Each row is a point on a landscape with many valleys, with its height.
From any point a ball rolls to the lowest of the 2 points nearest to it. It stops when none of these is lower. Distance is the straight distance between rows; heights are no part of it.
Nuseg height 40.6: [159 103 104  78 103 143 110 128 148 114 120 114 161 147 136 131 104 164
 107 120 143 105 173 137 106 102]
Med height 48.8: [119 100 197 196 152  40 108 136 110  99 157 124 164  93 149 121 143  77
 145 163 143 113  79 124 157 137]
bupuf height 21.6: [158 154  90 136 194 146 149  94 205 130 107 149 109 147  69  95 151 163
  97 112 138 166 118 149 146 141]
tisi height 40.4: [ 83 137 154 160 105 117 106 145  72 151 126 135  91 101 164 127 155 105
 130 133  95 135 144  92 159 144]
kibo height 29.7: [152 131 137 138 143 133 155 142 140 126  80  96 178 108 129 101 140 106
  74 130 111 153  67 162  91 153]
biku height 19.7: [123 105 124 193  91  87 129 156 106  91 140 181 136  93 138 134 155 115
 133 168 112 156  72  76 183 100]
Dubat height 29.8: [126 146 101 180 134 141 136 133 140 163  76 155 122 102 140 117 110 124
 115 102 105 154  95 136  94 126]
Binem height 33.2: [110 117 139 136 108  93 121 181  94 105 142 148 129  91 157  94 169 118
  87 110 107 102 139 122 124 156]
menet height 50.1: [123 115 111  90  98 165 109 162 116 171 116 142 117 144 136 190  91 131
 166 112 145 134 140 145  81 105]
tus height 63.9: [ 95 156 117 100 101 145 160 131 100 185 145 114 106 142 161 170  87 108
 120  95 133 151 140 146  95 166]
tudug height 67.0: [124 135 129  65 125  86 150  95 120 127 162  83 104 141 165 182 142 109
 147 127 148 117 124 197  98 152]
zivu height 46.5: [139  93 107  59 133 109 139 138 134 192 138 130 123 120 150 170 140 195
 181 119 158  83 196 141 146 121]
bagan height 45.0: [167 171 110  83 144 165 207 129 136 156 163  99 169 152 132 120  81 157
 164 122 168 145 159 147 125 170]
saf height 44.1: [130 131 128 107 103 195 113 138 106 155 109 124 140 153 110 186  78 108
 148 131 116 166  96 157  86 113]
Neb height 75.8: [115 133 104  49 103 167 162 150  82  84 123 108 148 145 163 129  99 115
 102 139 145 109 116 156  73 138]
pozon height 17.6: [155 139 110 134 165 137 135 101 199 128  90 134 125 148  97 100 133 179
  97 111 135 147 179 148 131 118]
Vop height 22.8: [132  93 141 129 131 125 124 155  90  48 111  98 215 123 143  85  88  84
  91 175 128  91  89 120 126 122]
rane height 32.2: [ 74 123 141 191 115 123 101 163 105 129  98 143 140 104 154 126  65  73
 169 140 138 136  89 103 120 102]
tigaf height 36.1: [ 97 137 144 170  84 154  93 135 104 134 124 133 134 115 139 147  82  72
 130 133 102 147  95  98 110 109]
vip height 70.1: [120 158 165  96 126 135 118 134 117 124 122 103 115 138 154 120 154 139
 169 151 138 130 167 191 136 172]
vuvi height 44.3: [182  88  77  77 154 165 164 114 173 161  98 118 177 154 122 146  78 208
  97 124 145 123 165 136 127 104]
Motid height 61.1: [125 156 123 104 121 130 174 134 119 142 138 112 139 117 156 129 125 115
  98  95 126 135 126 168 100 186]
povil height 28.0: [160  99  81 131 136 157  99 118 155 134  83 143 139 138 117 131  89 149
 144 118 127 113 122 129  74  57]
lamef height 25.4: [ 93 169 105 145 121 170 151 142 127 167 139 189  61 116 109 128 150 148
 124 124 120 180 132  83 194 167]
kar height 35.7: [115 181 179 152 138 133 139 103 146 181 144 109 120 127 111 152 162 100
 105 110 101 206  98 147 156 187]
vusaf height 30.0: [105  86 155 167 141 105 115 171 115  72 118 124 190 134 121  88  69  93
 137 153 153  55 104 111 126  96]
Tuz height 26.5: [103 129  99 155 107 133  93 116 116 106 115 177  67  93 124 106 187 130
 147 155 106 137 111  65 190 125]
Zega height 35.8: [ 99 102 121 197 128 126 126 173 121 115  92 176 146  99 107 124  85  93
 154 152 125 128  64  95 133  92]
somip height 34.2: [120 153 114 145 128 134 126 120 125 174 121 144  90 122 133 121 123 146
 143  93 116 130 153 135 105 134]
Guro height 21.9: [153 117 127 178 134 110 146 139 162 113  99 155 162  93 126 116 175 121
  81 150 116 175  54 116 146 126]
Tir height 38.8: [151 110  79 109 152 127 133 129 147 187 134 159  98 137 119 166 117 181
 148  85 129 119 149 156 100 103]
gevi height 64.3: [157 128 138  47 144  98 160  99 168 143 150  65 153 141 129 178 144 135
 130 126 169 127 118 208 100 157]
padu height 26.1: [141 140 125 173 142 138 137 111 156 137  96 144 144 105 113 121 141  98
  96 124  98 171  51 143 118 132]
Sati height 38.2: [116 155 181 169 111 106  93 110 112 143 135 120 115 111 141 143 162  84
 113 133  94 168 109 131 157 159]
Dun height 34.4: [129  95 163  84 148  78 110 116 161  60 106  63 151 147 120 138 136 116
  93 132 164 113 184 190  99 118]
dafel height 51.3: [142 142 132 105 121 155 155 122 107 188 177 138  90 154 104 139 146 179
 177 112 134 116 192 118 161 144]
tarog height 22.0: [122 123 121 142  94 168  63 119 108 126 145 153  89 136 124 119 137 128
 170 131 121 104 151  57 110  85]
tam height 52.0: [113 110 108  58 111 138 115 151 116 170 141 128 110 133 161 199 109 159
 186 122 171 113 177 141 101 114]
Lafe height 59.3: [136 136 150  95 128 120 128 122 135 113 158 107 146 137 124 127 160 110
  94 115 122 116 134 175  99 170]
ful height 20.7: [146 120 103 181 112 125 123 120 126 104 148 160 144 104 115  84 130 101
  85 126  95 101  87  71 122  99]
Tufe height 50.8: [126  84 178 183 160  35 109 148 104  62 141 123 182  89 174  88 132 104
 133 161 156  98 114  98 175 125]
kiz height 72.4: [124 153 117 137 129 163 134 172 144 127 103 186 120 123 107  94 155 169
 115 139 132 149 148 134 159 138]
Kas height 46.6: [ 96 109 178 200 128  66 100 153  80 108 135 146 123  95 149 135 121  74
 168 162 117 120 107 109 173 129]
vit height 39.6: [131 153 147 136 100 162 107 125 118 127 119 118 153 130 128 143  94  94
 133 143  98 150  83 148 100 130]
rosef height 73.9: [102 100  95  68  99 147 150 152  70  90 136 104 139 140 147 166  78  83
 113 125 130  96  88 136  56 115]
goro height 30.2: [115 112 151 123 127  95 106 157 119  79 122 130 144 118 128  82 152 147
  80 111 116  93 195 118 134 134]
gozom height 79.9: [124 154  88  41 118 127 188 107 132 161 161  95 141 129 189 157  96 149
 150 117 181 116 144 148 110 153]
feder height 42.6: [163 105 114  84 133  97 145 120 149 174 147 113 121 143 132 151 140 172
 139  99 138 105 177 167 117 135]
sev height 21.8: [105 154  96 154 114 184 126 125 132 153 120 191  76 125  89 143 127 124
 111 120  86 175  90  96 148 121]
beket height 15.2: [106 133 109 136 102 197 105 147 110 154 143 177  91 144 104 150 128 123
 139 117 116 137 129  73  99  98]
Retev height 26.2: [112 117 125  80 114 123  90 141  91  73 146 109 129 130 169 101 121 142
 118 115 139  77 192 105  98 122]
tezof height 57.7: [147 150 151 134 143 120 127 111 159 145 141 124 118 136  95 102 180 136
 105 123 112 134 129 147 127 154]
fek height 36.4: [ 97  95 131 176 138  89 105 176 136  78  92 149 140 124 109  81  90 120
 155 109 134  62 139  94 118  71]
Das height 28.5: [120 118 142 138  96 134  67 121  98 123 140 113 121 138 141 144 106 113
 185 142 131  99 149 106  94  87]
rer height 63.8: [163 156 152  82 162 154 176 105 180 133 153  56 191 157  93 123 155 147
  82 111 173 151 124 156 106 177]
sed height 47.9: [160 137 133 166 129 125  88  78 155 111 136 136 107 141  91 125 146 111
 151 141 103 121  96 128 124  96]
Megok height 47.0: [181 110  88  95 145 183 169 113 153 152  95 120 166 167  90 109 103 186
  74 126 110 135 114 129 104 123]
bise height 73.0: [124 118 106 147 146 121 117 166 179  87  77 188 121 119  89  94 165 152
 100 138 116 137 130 127 168 109]
tumug height 54.2: [131 120 106 119 137 146 124 112 113 168 115 148  55 143 106 113 165 191
 172 111 125  97 192 110 150 114]
Sek height 56.7: [119 107 126 157 131  89  96 118 104 131 128 151  67 126 101 107 169 128
 149 112  92  76 161 108 132 104]
gube height 26.0: [136 173 102 137 113 198 144  92 143 170 167 164 103 159  87 151 116 140
 110 108  99 166 103  98 136 146]
geg height 23.6: [ 93 120 138 191  82 119 111 166  92 127 130 173 121  93 154 149 123  99
 133 150 111 180  90  52 174 102]
dofa height 46.9: [122 181 149 116 113 169 157 127  92 165 183 120 114 147 140 116 126 141
 158 135 145 130 189 106 150 174]
govin height 36.3: [186 152 108 105 184 129 197 125 173 174 160 113 154 149  95 137 101 181
 179  99 160 149 165 144 160 137]
dutu height 28.7: [167 140  95  93 124 154 152  96 144 213 197 124 133 131 139 184  98 173
 172 112 144 137 147 113 157 137]
madav height 69.6: [115 122 135  78 113  91 117 111  88  83 149  95 115 138 159 171  95  73
 152 146 137 112 100 176  90 118]
Zup height 21.0: [137  91 153 176 152  72 128 127 167  76 117 114 166  99 122  86 152  97
  64 119 119 107 124 112 112 113]
zadi height 27.2: [ 77 110 149 177 103 127  91 183  70 103 145 158 132  89 172 125 117  98
 146 144 134 130 119  37 137 103]
Mil height 28.4: [115 167 125 162 114 149 113  94 123 139 122 151  89  96 153  87 189 149
 125 163 121 153 125  76 189 148]
sebil height 66.6: [ 72 144 145  93  96 126 119 115  74 170 127  79  72 132 185 166 101  98
 146 107 134 133 171 128 116 147]
Suleg height 61.7: [156 156 158  74 144 132 172 127 148 131 167  85 164 167  98 158 147 137
 128 115 157 137 140 198 121 182]
rera height 42.8: [ 87 171 150 136  95 168 120 129  85 180 156 126  86 117 144 129 121 122
 125 118 114 154 167  79 156 158]
Reb height 30.4: [100 168 144 165 121 143 123  74 117 169 120 128  56 113 126 126 173 117
 132 147  99 175 115  81 212 153]
lufel height 50.2: [126 116 147 187 140  80  89  97 134 101 135 118 116 122 113  95 128  93
 165 151 122  78 112 106 135  92]
lelo height 56.6: [136 130 141 133 150 112 137 130 148 140 130 151  84 133  75  93 212 162
 112 126 109 122 162 136 166 149]
Pivik height 77.6: [121 141  90  29 116 141 198 121 121 106 142  91 127 142 177 153 100 141
 109 133 171 115 124 170  89 139]
fot height 24.7: [143 145  65 136 180 141 124  99 181 137  97 170  65 136  89 119 133 140
 123 113 106 168  93 147 142 121]
Neri height 38.6: [140 100 166 119 152  78 112 124 151  60 101  68 164 137 120 118 134  83
 111 146 147 111 117 186  84 124]
soz height 36.0: [154 105 120  72  85 150  88 113 116 102 170 110 149 140 160 154 108 137
 150 142 146  95 137 129  92  92]
tig height 55.5: [137 110 120 127 155 101 111 105 147 133 107 141  70 144  93 101 187 186
 137 113 115  95 181 139 157 108]
vibiz height 26.7: [134  74 158 175 149  78 127 138 179  54  93 126 190 100  98 104 162 115
  44 152 131 155 131  98 160 109]
nas height 22.4: [152 125  83 113 148 169 115 113 175 135 102 160 108 140 118 105 113 191
 137 119 152 131 170 125 108  73]
rimus height 47.7: [182 137 101  66 150 163 184 106 169 152 112  87 190 158 132 145  84 181
 123 123 164 139 135 168 118 133]
Kuv height 71.4: [110 161 169 143 124 144 120 165 118 143 121 143 121 120 139 111 161 143
 150 143 126 155 156 152 166 168]
mivob height 43.5: [124 164 121 122 138 145 148  86 129 232 132 114  68 148 118 177  96 159
 186 105 134 167 161 122 168 141]
ruke height 34.5: [133 105 119 102 138 114 161 147 121  84  87  81 175 142 124 126 112  72
  92 137 122 113  71 182  70 138]
Nim height 38.7: [116 162 111 150 158 136 141  94 133 203 112 149  44 142 110 140 139 158
 161 101 110 164 144 134 154 143]
lakil height 32.9: [109 194 145 162 141 132 150  82 152 181 145 139  84 126 100 141 173 126
 119 124 108 204  98 109 207 185]
dogid height 23.8: [131 113 144 175 119  94 105 141 124  88 143 174 123  96 130  97 194 129
 114 160 105 130 115  93 186 116]
Sipe height 43.3: [172 117 144 107 114 155 112 115 161  94 142 125 165 165  96 120 134 153
  86 140 119 121 164 148 124 114]
viz height 40.5: [ 88 106 138 156 129  83 101 175 101 111 105 133 113 112 125 105 107 104
 165 101 123  73 135 117 100 110]
zum height 20.6: [110 105 110  57 112  99 105 143 113  86 122 102 122 127 189 128 119 156
 150 102 174  65 183 134  83  98]
lopi height 45.6: [179 114 150 139 126 145  99  93 165  95 137 112 171 147  84 115 144 120
  94 154 100 128  98 137 107 108]
sapi height 71.7: [ 98 123 139 105 104 122 129 160  65  66 155 118 144 122 149 141 102  48
 112 134 122 111  86 156  91 138]
fivos height 17.5: [155 161 115 106  95 175 142  76 131 186 175 120 135 153 127 182  96 155
 145 109 126 155 117 129 125 153]
num height 15.1: [145 102 151 184 135  95 130 138 138  84 124 126 185  83 144  92 132  94
  87 150 112 120  77  98 131 119]
Bekep height 44.2: [ 70  95 167 183 136  71  84 168  68 113 126 143 110 105 130 113 118  96
 188 132 120  71 121  78 163 111]
lodu height 12.6: [125  83 108 217 123  55 150 143 135  95 130 179 156  90 140 112 127 119
 129 158 138 121  55  70 183 101]
Rebo height 34.6: [134 107 118 160 128 171 112 162 132 106  76 150 157 136  98 111  88 110
 140 145 112 121  89 134 101  76]
Bukot height 28.8: [122 110 110  62 132  91 133 133 146  68  92  82 131 145 162 138 110 143
 118 123 163  93 166 190  90 114]
mivaz height 68.6: [ 90 160 164  94 127 116 114 107  72 122 137  81  92 126 187 137 149 101
 147 142 130 128 159 165 137 182]
Vuvo height 27.8: [154  82 145 119 142 118 131 116 115  49 119  61 215 132 117  96 119  72
  43 156 116 105 103 117 109 131]
Nizov height 27.3: [177 144 108 119 199 152 183 105 185 174 140 127 143 163  70 125 128 173
 117  98 140 165 113 156 131 143]

For each start below, name the point where the ball stops.
Sati | lodu
tam | num
Pivik | Suleg

Call two points neighbours if one is among the 2 nearest of the other. Go from one point of each pair to the other, from neighbour to neighbour, staying as low as possible. Name the highest point that can't be avoided.
beket and fivos | gube
rane and vuvi | rimus
num and zum | Neri
